Points, in no order, along strands that fork and pass close to each other.
Two points are linked if the straight distance between their rows is under 135. Some points are linked to none.
Z617: [ -3   5  24  19  -7  47  22 -12 -23 -13  30  -2   6 -12  -6 -26 -18  24
  17  -8 -33  -6  59  16 -15 -32 -17 -24 -21   6  24 -68  -5 -40  78 -38
  -2   2 -15  14  35   3 -32  41   4  -3   6   7   3 -17  13  -5  18 -14
  30  -9  10   2  14 -25 -21]
Z516: [ -2   7  32   5 -14  16 -22 -27  30  22  -4 -22 -25  14  -8 -13 -34  -3
 -26 -27  32  -1 -14  40  15  24  37  -5 -27 -17  -8 -15 -24 -19  -5  29
 -11  27  16 -25  18 -19  -7  14   8  22   1 -34  -6  -1 -13  13  -7  43
 -35   2  22   9   6   4  19]
Z476: [-22  24  40  -2   9 -42   4 -29 -10 -10   0  -5  14  49   3   4   3  51
  56 -18 -12  10  -4  25  31 -46  25   3 -45  24  21   6   1   4  21  -8
  16 -14  -6 -28  37  14 -22 -17  13 -17  46   8 -44 -12 -12   5  16  29
  -3  -6  62 -55 -13 -12   3]
Z542: [  4   8  20   8  19   2  43   1 -26  -2   1 -24  -2  31   0 -18 -50  38
 -14 -14  37 -25 -33  40   9 -11  23 -24 -34 -27 -36  36   8 -21  18  22
 -35 -18  15 -14  46 -34 -20  -2  -8 -14  50   0  -1  -8 -32 -11  14  25
  24  24   9  26 -16  45 -29]
Z746: [-11   2 -22   5 -36  32 -17  11  20 -24 -10 -13  -5 -47   5 -18 -16 -13
 -13   7  28 -29  36 -16 -21   0 -13 -30 -12 -32  16 -50   7 -44  38  14
 -31  33 -14   2  19 -12  -4  -7  13 -19  -1 -29   1 -35  -6 -30   7 -10
  18  -1  13  -2 -11  11  -5]
Z357: [ 25  -3   7 -15   0 -87 -46 -11  20  -6 -20 -10   1   8  20 -25   0  11
 -20   4  56  -6  -9  -7  27 -31 -65 -22 -16   5   4 -22   4  -6  37  -6
 -12  24  -4 -33  -5 -12  35  -6   2 -38   7 -19 -26 -12 -24  -8   2   9
 -42   3  39 -41  10  10  12]
Z400: [-32 -10 -43  -5 -26  13  -4   4  39 -36   4   3  -4 -67  -4  -2  34 -51
 -22 -17  -3   6  24 -22 -34  31 -13  21  18  -4  22   2  -5   0  -3   9
 -14  15 -21  -8  -2  17 -11 -20  -2 -10 -27 -22   5   0   4   4  30  -9
  49 -23   5  -6 -17  17 -13]
Z167: [ -2  32  14 -46  23 -25  33  -8 -12  17 -10  16  -6  30   4  10 -28  39
  50  11  16  -9 -41   9  24 -26  53  54   8  30   4  35  45 -15  14  20
  12 -23 -13 -15   3   3 -24 -30  18 -26  14  13 -17 -31 -24  13  14  10
  45  -5   3 -21 -54 -11 -32]
Z117: [ 10   8 -26  -7  38 -19   7   9  12   4 -24  17  -4  57  24  22  45  -3
  -7  19 -49  35  16 -32  29  -8  -9  19  28  60 -10 -14 -27  27 -17 -11
  35 -48  33   5 -31  13  27  47   6  19  -6  34   2  -3  40 -23   5  -6
 -63 -10 -19 -20  35   8  -7]
Z964: [-11  49   8  -5   6  -3 -20  14 -28  -1   2 -55  15  48  -9  10  -3  73
  38  21  32   5  -8  25  12  -6  63  -4 -16  10 -18  80 -15 -10 -33 -32
  10  23  29   5  -4  18  -4  -5 -50  -2  37  49  -3  39 -20  21 -49  20
   2  27  -9   6 -24   6 -28]
Z876: [-28   7  38   0   4   9  56  -6 -43  -2  11  -2   6  45  -9 -17   0  47
  31 -20 -19  11  -8  46  11 -18  24  -1 -49  24   5 -25   3  -5  39  18
 -26 -10  -5  -4  52 -15 -31   7  16 -17  51 -11 -26 -31 -39  -4  45  32
  26  10  57  -7 -12  -8  11]
Z471: [ 25   9  -2  10   9   7 -24 -14 -13  40 -11 -15  -7  43  -9  21  -5   6
  -6   9   4  27 -32  16  21  25  22  -9   4  -2  -7  52 -23  34 -51 -11
  20  17  38  45 -15   9  25  18 -31  32   2  35  21  53  21   2 -34   7
 -41  28 -42  18  12 -32  17]
Z539: [-21   4   7   1  19 -10  28  11 -29 -30   0  18  26  -6  -8  -7   9  13
  39 -14 -24 -11  24  -5  10 -45 -19  28   4  14   8 -34  21  -2  53 -13
  13 -14 -34 -15  10  26 -42  -9  -7 -29  -2 -11 -15  -8  -9   7  22 -22
  35 -13  25 -37  -9 -22 -30]
Z823: [-29  -3  43  -3  21  18  46  -6 -23  12   0  -1   9   9 -13 -10   6  44
  35 -25 -18  24   3  42   0 -12  45  28 -17  36  -3  -9 -11 -13  21  16
  -2   1 -14 -27  41   2 -43  14   3   5  20  -6 -21 -10 -22  38  30  18
  19 -18  28 -13 -18 -19   3]
Z922: [ -5  -6   1  -4  -1 -17 -26   2  19  -5 -15   7   2 -18   3 -11  16 -16
  -5   8  12   9  25 -21   5  -2 -30  -6   8   7  17 -47 -10   4  32  -3
  -3   8 -11 -11  -5   1  -6   8  -2  -3 -27 -28   4   1   0   3  16 -13
 -22  -8  28 -11  32 -13   8]
Z654: [-15   7  48  33 -10  54   9  -8 -17  10  32  -1 -11  -7 -24 -12 -37  12
  -5  -3 -30 -12  44  22 -33   8   5 -36 -35 -12  14 -69 -17 -57  56 -35
 -18  14  -3  31  31  -7 -23  46  14  22  13   5  13 -14  14 -28   1 -16
  10  -5  14  35  33 -16  -5]
Z877: [ 61  -7 -28  -3 -21 -28   1  -5  18   7  -6  45 -11  17  25 -28 -30 -25
 -50  22  -4  -2 -11 -38  -2  -1 -28 -27  44 -37 -16   4  41  34 -26  26
  30 -23  13  25 -30 -23  59  -8 -17  19 -11 -10  18   1  16 -20  -2  -7
 -18  40 -40  13   8   7  -6]
Z656: [-40 -27 -15 -20   4  -2  22  14  -9  -6 -20   1  19 -78  -1   4  49 -10
  13 -27 -40  29  11  16 -33  12 -30  60 -14  19   7 -21  -3  -6  12 -14
  -8   4 -83 -15 -10  33 -36  -9  17 -11 -12  -5 -34  25  15  42  11  -2
  58 -47  24   7  -4  -6  12]
Z633: [-19  22  20 -34  36 -24  15  -2 -11   6 -13  15  21  15   0  15  -4  32
  57  -6   0  -1 -16  11  25 -24  46  56   2  30   8  16  17  -7  14  -8
  36  -9 -12 -30  14  25 -28 -16  11 -18  21  17 -21 -16  -9  27   1  11
  15 -19  11 -44 -42 -22 -37]
Z318: [  6  11   4 -49  20 -57   0 -24   2  -9 -10  10 -12  10  14  -3 -24  27
  20  -1  37 -20 -44  15  35 -31  33  40  -7   5 -14  23  43   0  27  26
   2 -22 -16 -26  16 -16 -22 -44  11 -32  11  -4 -19 -37 -37   4  19  24
  37   3   6 -26 -44  18 -22]
Z768: [ -7  -3 -27 -39 -10 -34   9 -23   6 -24 -16  -4 -19 -12  18 -17 -26   5
  -2   5  43 -17 -16  13  30 -21  21  30   5 -19  -8  31  51 -18  12  46
 -18  -4 -31 -36  19 -14 -36 -44   2 -31  -6 -22  -6 -33 -30   6  18   9
  54 -11 -10 -15 -46  29   0]
Z691: [  0   5 -43   3  13  13  20  19  26 -14  18  27 -19 -15  13  11  12 -40
 -15  -5 -26 -17  16 -41 -10  22 -23  40  27   5  16  -8   1  23 -23   6
  21  -7  -2 -13 -32  20 -30   3  -5  -5 -45  -8  16  19  27  23   7 -19
   8 -11 -36   8  -1  16 -32]
Z518: [-12  13  -7 -22  36 -62 -16 -18   1  -6  -3  24  37  31   9  25  16   2
  40  10  -2  26  14 -26  34 -35  -5  40  19  44   1   8  -4   0  -9 -34
  46   8  16 -33 -30  30  -7  -8   1 -14  11  20  -8   7  23  27 -20   2
 -34 -31   8 -53   2 -10 -30]
Z364: [ 18 -49   3   7 -54 -18 -30  42  17  13  -3   4   7 -55  28  24  27 -30
 -31  28  18   7 -11 -43 -41  22 -27 -50   2 -18   6 -33  17   1 -58  26
 -37  -8  23   7 -12 -42  83 -15  32  -9   2 -12   5 -36 -40 -31  -9 -13
 -10  -3  16  12  19 -18  66]
Z589: [ -9 -16  32  12 -17  25 -36   0   8  10  -2   5   2   2 -21   6 -10   8
 -13  22 -10  24  25 -22   1  12   7 -47 -15  -1  27 -59 -30  -9  33  -6
 -24  -8  16  39   6 -23  26  44  23  11 -10  -2  17 -37   5 -54  -8   0
 -35 -19  35  20  62 -37  43]
Z285: [ 17 -39  17  21 -48 -12 -15  49   7 -54  -2  19  -3 -30  54   8  59 -65
 -19  22 -22  18 -10 -43 -15  -3 -23 -23  33  -1 -37 -34  37  36 -62  29
  -4 -34  18  -7 -18 -49  68  -1  32   8 -38  22  -1 -43 -17 -33   7  -4
  21   4   1  24  -2  16  47]
Z921: [-36 -15  22  -7  20 -25  18 -27 -24   1 -22  -7  33  21 -25  19  39  28
  47 -20 -46  24  18  14  20 -34 -12   1 -15  39  12 -17 -31   3  25 -37
  17  -5 -24 -17   4  37 -30   5   5   9  10   6 -37   4  24  34   8   5
 -18 -46  47 -54  12 -29  20]
Z202: [ 60  -8 -15  12   6 -42  -2  24  -4  19 -17  42 -14  23  28 -18   1 -29
 -34  32 -24  13 -42 -19  -2  -8 -26 -23  46 -17 -41  17  41  57 -56  18
  38 -50  37  50 -29 -22  66   4 -15  31 -18  27   7   0  15 -19  -6   4
 -11  50 -50  19  -1   3 -18]
Z666: [ -2  -3  -7 -25  20   5   2 -37  17  33 -21  -5   3  21 -27  47   8  23
  -1   0 -38  38  12  -8  20  27  52  25  10  62  13  17 -66   7 -27 -25
  27  -9   8 -19 -21  10  -8  44  16  38  -3  46  -8  -5  46  40 -15   4
 -41 -33  -1 -24  34  -8  14]
Z343: [-12  41  14  22  23  12  -6  16 -54 -29  26 -58   0  34 -32  -5   5  66
  28   4  10   5   7  34   8  17  59 -13 -11  12 -26  52 -25 -10 -17 -27
   2  30  33  21   4  -1 -22   4 -69   2  33  37  -1  49  -9   1 -29  -9
  -2  38 -18  20  -1  -2 -28]
Z106: [ -2  15   1 -30  20 -63 -30 -23  29   5   1  22  19  12  15   9   4   9
  20   7  32   8  -9  -6  38 -28  -3  38  32  30  -1   8  12  12  -7  -9
  43  29  10 -35 -16  12  13 -18  -4  -6 -11  -7   7   1  -1  44 -11  14
 -37 -25  -1 -39  -6   0 -13]
Z867: [ 21 -22  -1  16 -35  44 -13   3  12   8   6   5  -7  -5 -42   7 -51 -35
 -36  11   6 -53 -35 -11 -23  26 -11 -58  -7 -78 -10  21  26  -8  11   8
  -4  25  -1  50 -14 -25  30 -23   8  36  37 -37   3   0  -3 -43 -38  -9
  -9  30 -18  54   7  17  11]
Z749: [ -4   4   3 -24   5  19  -8 -37  28  51  -6 -11   4  16 -21  39 -13   9
   2 -14   1  26  -3   5  23  21  58  30  14  51  25  41 -58   7 -44 -25
  18  10   1 -28 -26   9  14  37  18  42 -11  46  -2  -3  24  61 -27  15
 -34 -34 -13 -11   7 -15  17]
Z441: [ -8   8  34  15   4  29  11 -27 -16 -16  17 -10  16  10 -16 -18  -4  21
  22   0 -42   6  53  12   5 -44 -31 -26 -27  23  35 -61  -8 -18  69 -58
   2  -5 -10  16  15  10 -24  42   3   3 -18  18  -8 -15  21  -4  10 -24
   1 -24  27 -15  40 -36  -3]
Z165: [ 36  -2 -44 -12 -34 -14   0  -3  40 -19   2  24  -8   9  22 -16 -28 -28
 -50   4  10 -16  11 -48   2  -1 -39 -11  50 -30  -9  -6  43  18 -13  25
  29  -1  -1   4 -22 -13  31 -16 -16   2 -23 -26  24   7   3  -5   5  -8
 -10  21 -24   2   1  20  -7]
Z940: [-20  -3   9 -19  25  -6  24 -34 -11  13 -17  -3  25  24 -25  32  21  31
  33 -16 -41  36  29   4  12  -9  37  18 -12  49  10   3 -47  -4  -2 -30
  23   4  -7 -34  -9  29 -28  21   4  21   8  29 -20   4  40  50  -5   5
 -32 -40  17 -49  12 -16   8]
Z737: [ 16  -3  25  16   9  15 -30 -13 -23  43  11   3 -12  23 -39   7 -14 -20
   2  -6   1  18 -50  13  13  50  28 -21   0 -40 -11  55 -23  42 -51   6
  11  15  40  69  -2  -3  34 -13   1  44   6  16   9  49   1  -5 -32  -6
 -22  46 -50  39  10 -27  59]
Z875: [ -5 -18  23   5  -8   1 -28  -5  12  16 -14  -1   5 -15  -6  -5  20   3
   0  15  -7  24  26 -16   1  -4 -38 -31 -12  18  31 -66 -23  -2  40 -23
 -19  -5  -4  13  -2   5  14  32  15  -6 -34 -13  -6 -15  -1 -13  11 -13
 -26 -14  40 -15  57 -28  28]
Z563: [-34 -10   8   6   0 -28  -2  13 -20  -7 -19  -1  18 -29   1 -11  23  14
  23 -16  -7  -9  14  12   9 -41 -48  14 -16   2  16 -40  15 -14  48 -12
 -13   4 -46  -8   5  28 -32  -9   6 -27   1 -23 -26  -1 -16   8  19  -1
  30 -14  39 -27 -11 -19   1]
Z610: [ 20  15 -40  28   7  59   4  34 -20 -26  26 -16 -23 -21  -6  -2  -6  -6
 -14  15 -24 -68  25 -30 -37  14 -17 -31  28 -34   6  16   4   1  19 -49
 -21  -3  -3  49 -12  12 -34   0 -18  -4  -3   9  48  22  35 -36  10 -38
  25  21 -57  47  -1  29 -47]
Z783: [ -9  -1  -9 -21  20 -67 -29  -2  12 -13  -9  21  12  -9  16  -6   7   4
   7   0  38  -6   0 -13  29 -27 -29  32  22   4  -5  -6  25   0  19   3
  24  15 -20 -39  -3  26 -11 -30  -2 -31 -18 -20   4   7 -15  23   8   0
   3 -18   9 -36 -17   6 -14]
Z941: [  3  -8 -17 -13   7  -8  -8  10  30  -9  -1  28  -5 -17  12   4  27 -33
  -8  13 -17   6  15 -33   0  20 -27  24  32  26  11 -30  -7  22  -4   4
  12  -2   3 -12 -19  10 -10  10  -1   4 -45 -14   9  16  14  22  15 -17
 -20 -11  -3   0  28  -2  -3]
Z204: [ 17 -11   9  29   5  45   1   1  -3  44  22  -1 -31  -7 -16   6 -30 -21
 -11  -9   9 -16 -19  25 -17  26  16   2   3 -31  -3  33 -27   5 -20   4
   6   3  12  22   5   8  -6   2 -23  31  -7 -15  26  41   6  18 -12   4
  -9  22 -35  45   2  -4  -2]
Z130: [  7   7 -63  18  14  37  31  28  -8 -19   9 -19 -18 -12   9   0  11 -19
 -26   0 -14 -45  27 -25 -33  13 -20   2  35 -25   4  34  10  16  -7 -34
   0 -17   0  19 -36  31 -42   4 -18 -16 -28  -1  36  21  35 -15   5 -25
  42   7 -66  23 -19  22 -60]
Z175: [ -6  17 -12  16  -4  57  29  -4 -55  36  49 -28   0 -20 -28 -13 -14  -1
  27  -4  42 -10 -55  66 -26  31  30   6  16 -33 -31  81 -32 -18 -12  30
 -29  20  -5  28  15   1  -2 -23 -10  12 -15  -4  27   3 -12  14  -4 -18
  30  32 -65  52 -36  48  21]
Z168: [ -1  24 -21   9  -2  40  13 -12 -61  20  40 -30 -10  -2 -28 -12 -27   2
  15 -12  53  -7 -46  54   2  17  31 -17  15 -31 -41  76 -13  -8  -4  26
  -1  41   8  33  17  16  -2 -42 -28   0  -9   3  12   2  -9  10 -21 -15
  11  48 -72  44 -40  23   5]
Z360: [ 43  -1 -17  19  18 -32  -8  17  -2  32 -31  15 -14  38  32  -4  25  -5
 -24  28 -34  27 -41  -9  15   3 -16  -6  25  13 -29  22  10  60 -61   4
  43 -41  45  48 -27 -13  58  22  -6  35   2  45  10  12  26 -20 -22   8
 -35  38 -50  10   0  -9 -11]
Z72: [ 17  14 -11   1  -9  31 -20 -18 -38  37  27 -17  -6  10 -31  -7 -35  -9
   1 -18  45 -17 -47  36  12  16  23 -27  -1 -43 -36  70 -10  28 -15  12
  16  49  19  44   4  13  24 -33 -21  10 -11   3   7  27  -1   9 -32   5
 -17  64 -66  44 -29   3  16]
Z132: [  0  10  15  -4  11   6  33 -10  -8  -3  -7   0 -18  14   5 -23 -36  21
  -3 -12  33 -19  -9  32  17 -20  24   5 -14 -20 -17  14   5 -20  24  26
 -16  -8  -1 -30  39 -20 -26  -7  -8 -14  27 -14   2 -10 -30  -1  13  13
  27   6   9  -3 -24  16 -33]
Z931: [-11   4  -8  -5  -2 -10  14  -6   7 -23 -11  -6 -14 -19   9 -26 -18   3
 -12 -13  32 -25  15   8  12 -21   7  17   8 -20  -5  -4  24 -22  31  31
 -12   0 -23 -37  24  -8 -31 -16  -8 -19  11 -30  -4 -12 -19   5  20   4
  30  -9  10 -13 -25  17 -28]
Z949: [  0  -4  27  26  13  38  -6 -15  15  44   6 -18 -18  17 -18   4 -35   0
 -19 -15  14   0 -19  42   2  29  36   4  -8 -15 -11  21 -29 -14 -19   3
  -5  12  19  -1  20   4  -6  24  -9  37   0  -6  12  42  -2  19 -13  17
 -27   5  -4  22   3  -7   2]
Z81: [  7  10  28  26  20  25 -26 -12  -5  23   6 -37   0  33 -42  -6 -44  -6
 -17 -18  24  -3 -44  34  10  42   4 -39 -33 -46 -31  40  -7  -1  -7   5
  -5  39  32  39  21   5   6  -9 -16  21  43   5   0  64   1 -16  -9  -7
 -37  46 -16  47  15  17  27]
Z217: [ -2  -1 -19   7 -43  41 -14  11  34 -24  15  11 -13 -34  -3  -7 -16 -36
 -22   9 -12 -32  44 -39 -37  18 -19 -27   9 -31  21 -34   7 -20  17   4
 -19  15  -7  13   2  -9  -3   5   0  -1  -6 -23  24 -14   9 -36   1 -16
  16  -1   0  15  12  15 -20]
Z384: [ -3   7 -24 -26  42 -36  10  -6  -2   3 -11  29  18  44  12  36  38  -4
  10  19 -29  25  18 -30  36  -9 -20  39  29  59  -5  -2 -26  11 -17 -28
  43 -15  28 -19 -50  18  -1  28   7   1  -6  31   0  13  40  11 -10  -9
 -57 -26 -20 -36  22  -5 -25]
Z774: [ -4   8 -32   0  36  17  35  17  -7  -6   6  13 -16 -25   4   8   6 -17
  -3  -7 -25 -16  24  -4 -14   7   1  43  13  17  11   2  -6  -3  -9  -9
  19  -9 -13 -21 -19  21 -53  12 -15  -8 -24   1  11  13  21  35  -4  -9
  13 -18 -38   4 -12   0 -52]
Z781: [-18   2  23  -2  17   7  19 -19 -12 -10  -3   1  24  25 -31   3  23  12
  21  -7 -60  21  43   1   8 -33 -19 -18 -21  41  27 -51 -37   1  41 -49
   6 -18  -9   4   1  23 -25  37  -3  10 -13  19 -15  -5  34   7  15 -18
 -19 -39  33 -28  42 -31  10]
Z881: [ 18  27  19 -11   0 -59 -39 -31  22 -20 -12  -9  13  40  25 -26   0  20
   0  -4  43   3   3   4  39 -42 -15 -13 -32   3   7  -1  -6  13  25 -14
  -4   4   7 -40   8 -17  23  -6  -5 -23  24  -3 -29  -6 -14  -7  -6  25
 -48  -4  44 -50  21   6  12]
Z722: [ -1  -2 -32  25 -21  67   8  20  21 -30  28  13 -15 -27  -7  -2  -5 -31
 -28   5 -39 -51  40 -33 -52  17 -17 -14  10 -27  24  -4  13 -24  16 -32
 -25  -2 -13  30  -4   4 -26  18  -2   1  -3   2  51  -1  31 -44   7 -13
  43  -5 -31  33   0  34 -41]
Z370: [-32 -28  14 -32  24   8  27   1 -43  -3 -22   2  33 -52 -14  10  46  12
  53 -19 -43  19   3  15  -6 -11  -3  55  -3  38   1 -25 -12  -5  23 -19
  13  -5 -67 -20   0  31 -49 -16  21  -5  -3  -1 -39  10  13  59  14   5
  31 -40  26  -2 -12 -24  16]
Z884: [ -2  26  19  16  13  22 -43 -21 -18  15  23 -37  -2  45 -54  -2 -32   1
  11 -13  18  16 -48  30  24  45  28 -32 -23 -33 -22  50 -12   3 -45  11
  13  53  43  43   7   8  14  -9 -14  36  24  22  -2  74   2  -2 -25  -8
 -39  59 -41  40   9  -4  60]
Z25: [-36 -13  -8  17 -17 -40   7  22 -26  18 -33  -6  12 -38  21   3  15   8
   2 -20   4 -11   3  27 -15 -26 -74   0 -48 -17  25 -50  27 -32  32  -3
 -45   5 -64  -4  -6  18 -12  -7  19 -31   9 -16 -35 -16 -20 -15   3   9
  41 -16  41 -33 -26  -7  12]
Z281: [ -3  -8  46  23   1  53 -13 -15  -2  12  22  15  -8  15 -34  -6 -35   4
 -14  19 -22   2  40   0 -17  11   9 -37 -37  -3  24 -52 -25 -30  47 -36
 -19  -6   7  44  13 -21  -2  50  19  28   2  14  25  -7  21 -48 -13 -13
 -18  -8  22  37  53 -24   8]
Z898: [-28  -2 -23  -3 -29   0 -10  20  -4   2 -27 -27   3 -65   8  -4  11  -5
   0  -8  26 -15  22  13 -22  -4 -36 -24 -41 -21  23 -40  11 -36  25   8
 -64  28 -36  -3  18  -5 -11  -8  13 -33   6 -21 -25 -22 -10 -18  16  -2
  36  -8  27 -24 -25   9  14]
Z283: [ 24  33  14  -6  23 -30   8 -11  18   4 -12  -9   1  49   9 -11 -39  41
   3  -2  32 -13  -4  10  24 -37  28   2 -20 -10  -8  40   2  -1  -3 -16
  20 -15  13 -32  18  -1   8  -5 -27 -26  37  12  -4  20 -10   8 -26  23
 -20   1  14 -25 -16   5 -44]
Z550: [ 25 -22  -8   4 -30  -2 -21  28  23 -31   0  29  -3  -7  33  -7   8 -27
  -7  41 -10   5  16 -64 -11   0 -44 -18  32   0  12 -55  28  12   6  11
  -1 -15  15  20 -22 -31  40   6  15 -10 -34   3  26 -20  -1 -45  27 -17
  -9  17   7  13  25  13  21]
Z337: [ -8  10 -29  -4  32  35  55  22 -32   0  15 -10 -12 -30  -3   4   4   4
  11   7  -4   7   3  10 -18   7  22  53  24  10  10  49   6 -15 -12   2
   8 -17 -18 -19 -23  20 -59   9 -16 -11 -19  10  25   2   6  33   0 -11
  50 -17 -56  16 -36  -5 -59]
Z445: [  4 -27 -37  -6 -55  -7  -2  -2  46 -42  30  37  -7 -19  22  18  27 -76
 -34  -6 -15  -6   4 -59 -42  34 -25 -16  36 -18   3   9  22  37 -62  24
   0   0   6   4 -26 -26  57 -27   3  -2 -45 -21  15 -12  -8 -23   7   0
  24  22  -2 -10 -10  21  20]
Z144: [ 37   5  -9   9  14 -14 -10  -2  16  37 -17  15  -5  44   9   5  -6   1
 -23  16  -9  32 -18 -11  21  12   1   2  20   9  -4  22  -7  36 -41   0
  27 -21  39  22 -13   3  42  27 -23  28   9  18  24  30  23 -11 -19   9
 -47  14 -26   5  26 -20  -2]
Z33: [-29   7  36  -1   4 -28  12 -14 -39  -9 -10 -20  11  34   7   3  20  39
  40 -17 -11   7 -19  37  26 -44  -2  -9 -47  32  19 -21  17   6  42  -8
 -13 -13 -24 -11  35   6 -23 -21  19 -24  35  -6 -52 -21 -31  -4  36  38
  23   9  75 -34 -19 -20   6]
Z218: [  9 -11 -10 -20   3 -79 -44 -10  27 -15 -16   3   2 -11  27 -13   6   5
 -26   5  54 -19  -6 -22  26 -23 -66   2  17  -4  -6 -16  32  -9  22  14
   6  29 -24 -33 -15   1  22 -29  -5 -31 -20 -26   4   9 -23   6  12  -3
 -19   7  25 -37  -8  24  12]
Z340: [ 17 -32   8   8 -40 -22 -44  28  33  28 -17 -13  -5 -37  17  16   9 -13
 -38  20  38  -3 -25 -26 -23  34 -16 -48 -12 -22   1 -42   2  -3 -31  33
 -49   6  29   9 -20 -32  74 -13  36  -4   9 -28   0 -43 -36 -30 -16  -7
 -45   1  24   4  29 -23  80]
Z247: [ 25 -48   2  19 -68 -10 -26  35   8 -39   3  10  21 -60  36  16  42 -54
 -21  26  -1  12 -10 -40 -42  10 -18 -49  18 -17 -12 -15  29  11 -67  35
 -22  -5  25   7 -13 -61  78  -7  26   9  -8  -3  17 -54 -26 -44 -15 -10
   5  -3   3  25   6  -4  54]
Z245: [ 34  38   0 -14  13 -46 -18 -24  32  10  -6   0  11  61  23 -13 -26  30
  -8  -1  31   8   8   0  37 -39  12   0 -22  -4  -7  30  -2  14 -16 -12
  16  -3  22 -35   1  -8  25  -2 -20 -13  42   6  -1  24  12   0 -41  25
 -58  -9  10 -30  14  14   0]
Z998: [  3 -11  18  -1 -34   8 -40 -19  40  16  -6 -18 -27 -16   0   2 -16 -24
 -36  -6  39 -10 -17  13  -3  32   9 -24 -16 -27 -12 -42 -17  -3  -8  36
 -27  32  19  -5   1 -19  21   2  16  14   4 -47 -11 -18 -21  -2 -17  23
 -41   9  23   7  23  -7  41]
Z839: [  7  45   9 -11  26 -17  11   8  -7  13  -8 -34   1  49   0   3 -26  63
  28  18  32  -4 -29  32  12 -16  54   9 -25   5 -16  69   5   0 -19 -15
   4 -19  32  -8  17   0   0 -18 -22 -27  37  37 -10  12 -28  14 -26  31
  14  14   4 -12 -36   9 -42]
Z787: [-28 -19  30 -23  12  20  36  -3 -44  14  -1  -4  16 -20  -9   3  38  35
  53 -24 -25  29 -11  38  -2  -6  23  47 -18  51  -9 -12   1 -11  30   5
  -4   1 -48 -21  22  17 -42 -12  20  -3  15 -11 -27 -12 -11  47  32   4
  34 -24  35  -6 -28 -32  34]
Z636: [ 16 -13   6   9  23   2   6  23  19   0 -15  27 -13  35  26  14  46  -9
 -11  14 -55  12   0 -33  22   6   2  15  33  48  -9 -30 -16  33 -17   3
  18 -67  31  22 -12  -9  30  38  22  24 -18  34   8 -12  24 -30  10  -8
 -52  -6  -7  10  40  -1   9]
Z661: [  5 -35  17   0 -40  -1 -48   6  25  44  -4 -22 -19 -38  -2  22  11 -20
 -35  -2  28   3 -15   1 -14  56  15 -26 -12 -21  -1 -37 -28  11 -36  23
 -40   7  18  -4  -1 -20  35   6  33   0   0 -44 -12 -32 -33  -6 -20   7
 -29 -14  38  14  42 -29  70]
Z671: [ 25 -35 -21  10 -82  -6  -6   7  28 -57  11  46  15 -22  18   6  24 -67
 -37  12 -21 -12  -3 -51 -40  24 -17 -51  36 -33 -13   4  39  21 -71  36
  -7   4   7  21 -26 -58  70 -21   5   9 -19  -9  15 -40 -11 -53 -14  -6
  22  23  -3   4 -13   5  36]
Z280: [ -1   1 -17  27   7  63  24  11 -25  30  34 -16 -21 -28 -18  -5 -20 -11
  -2  -6  20 -16 -18  41 -38  25  18  18   7 -29  -6  55 -24 -20 -16  21
 -14   2 -10  10  14   9 -21 -15 -24  26 -13 -11  28  24   1  20   1  -4
  24   9 -53  45 -25  27 -19]
Z214: [-22  27  18  -6  29 -28  25  -7 -19  -2  -6   0  18  49   0  22  -3  53
  58  -6 -22  14  20   3  18 -34  45  27 -29  24  20  25  -4  -2   7 -27
  33 -25   3 -32  10  29 -17 -10   0  -8  46  20 -40   3   4  17 -15  18
  -2 -23  29 -54 -18 -26 -40]
Z379: [-16  -1  -9  -9  49   2  40  19 -20 -23   1  22  17 -12  -1  -6   7   5
  27 -15 -34  -8  33 -14   2 -29  -7  37   9  28   4 -30   5  -6  27 -17
  18 -12 -18 -18 -11  25 -61   9  -9 -11  -8   2  -4   4  11  21  12 -18
  26 -25 -10 -16  -1 -14 -53]
Z108: [-48 -19 -31 -14  -8  -3   3  14  12 -24 -17  -3  14 -87  -2  -2  36 -31
  -9 -28 -12  23  15  -4 -43  18 -33  40  -9   6  16 -10   0  -5  15  -5
 -31  15 -55 -10   0  22 -24 -14   9 -17 -20  -7 -17  17   6  18  28 -11
  65 -29  19  -3 -21   8  -7]
Z348: [-15  -3 -17   5 -21  53   5   6  22 -11  27   5 -26 -57 -14  -9  12 -40
 -13 -16 -20   1  33   9 -44  28  23  28  -5   2  18  -6 -20  -5  -4  11
 -22   6 -22  -5  12   7 -31   1  -3  10 -20 -22  -4   1   8  18  16  -9
  34 -24  -4  19   4   9 -19]
Z798: [ 16 -32   7  12 -32   1 -12  37  22 -33  -3  29  -2 -11  39  11  47 -41
 -11  34 -38   6   6 -56  -8   8 -31  -4  31  15 -14 -45  28  30 -28  16
  -3 -46  27  15 -19 -29  39   7  28  -3 -45  15  18 -30  -7 -36  16 -14
   6   3   5  20  26  18  35]
Z482: [ 32  -9 -46  -7 -38  -9 -16   7  46 -42  -2  14   4  -2  27 -22 -24 -24
 -33  30  11 -19  19 -73  -8   7 -48 -29  42 -22   5 -24  41  -5   6  18
   6  17   3   3 -29 -18  54 -17   9 -14 -29 -12  22  -6   4 -35  18 -23
   0  19   2  -3  10  23  -1]
Z215: [  4   7 -40  10  -1  59  46   9 -12   5  24  -5 -25 -35  -5  -4  -3 -22
  -5  -4   9  -7  -5  25 -37  16  19  34  22 -23  12  69  -6 -12 -20  21
  -3 -13 -23 -12   3  16 -31  -7 -24   9 -25 -11  28   9  16  18   1 -17
  53 -12 -58  26 -32  22 -30]
Z692: [ -5  16  26  23  27  16   9 -12 -17   8   8 -39   9  35 -25 -19 -57  22
 -23 -25  40 -18 -44  62  12  19  11 -39 -45 -40 -41  42   0 -23   1  11
 -25  22  24   4  36 -17  -9  -3 -14   6  47   4   0  29 -15 -13  -6  18
 -15  39  -5  51  -3  54  -3]

Follow the links from the first point to the second, and from the first to the third. Name the last point that the two ways share.
Z941 / Z746 / Z72: Z774
Z781 / Z168 / Z516: Z280
Z654 / Z898 / Z285: Z774
Z671 / Z337 / Z168: Z280

A fork is a point with three links. Follow the links from the first point to the second and name the forks in between, in order.
Z72 / Z550: Z280 Z247
Z610 / Z691: Z774
Z949 / Z471: Z247
Z204 / Z281: Z280 Z774
Z217 / Z204: Z774 Z280
Z941 / Z798: Z774 Z280 Z247
Z165 / Z774: Z247 Z280

Name the points in between on the shortest way along the links from the first point to the second, in order.
Z445 / Z280: Z671 Z247 Z364 Z340 Z661 Z998 Z516 Z949 Z204
Z768 / Z671: Z931 Z132 Z542 Z692 Z81 Z884 Z737 Z471 Z144 Z360 Z202 Z877 Z165 Z482 Z550 Z798 Z285 Z247
Z132 / Z400: Z931 Z768 Z318 Z167 Z633 Z214 Z476 Z33 Z876 Z823 Z787 Z370 Z656 Z108
Z666 / Z280: Z940 Z921 Z781 Z441 Z617 Z654 Z281 Z589 Z875 Z922 Z941 Z691 Z774 Z337 Z215
Z691 / Z898: Z774 Z379 Z539 Z563 Z25
Z106 / Z839: Z783 Z218 Z357 Z881 Z245 Z283
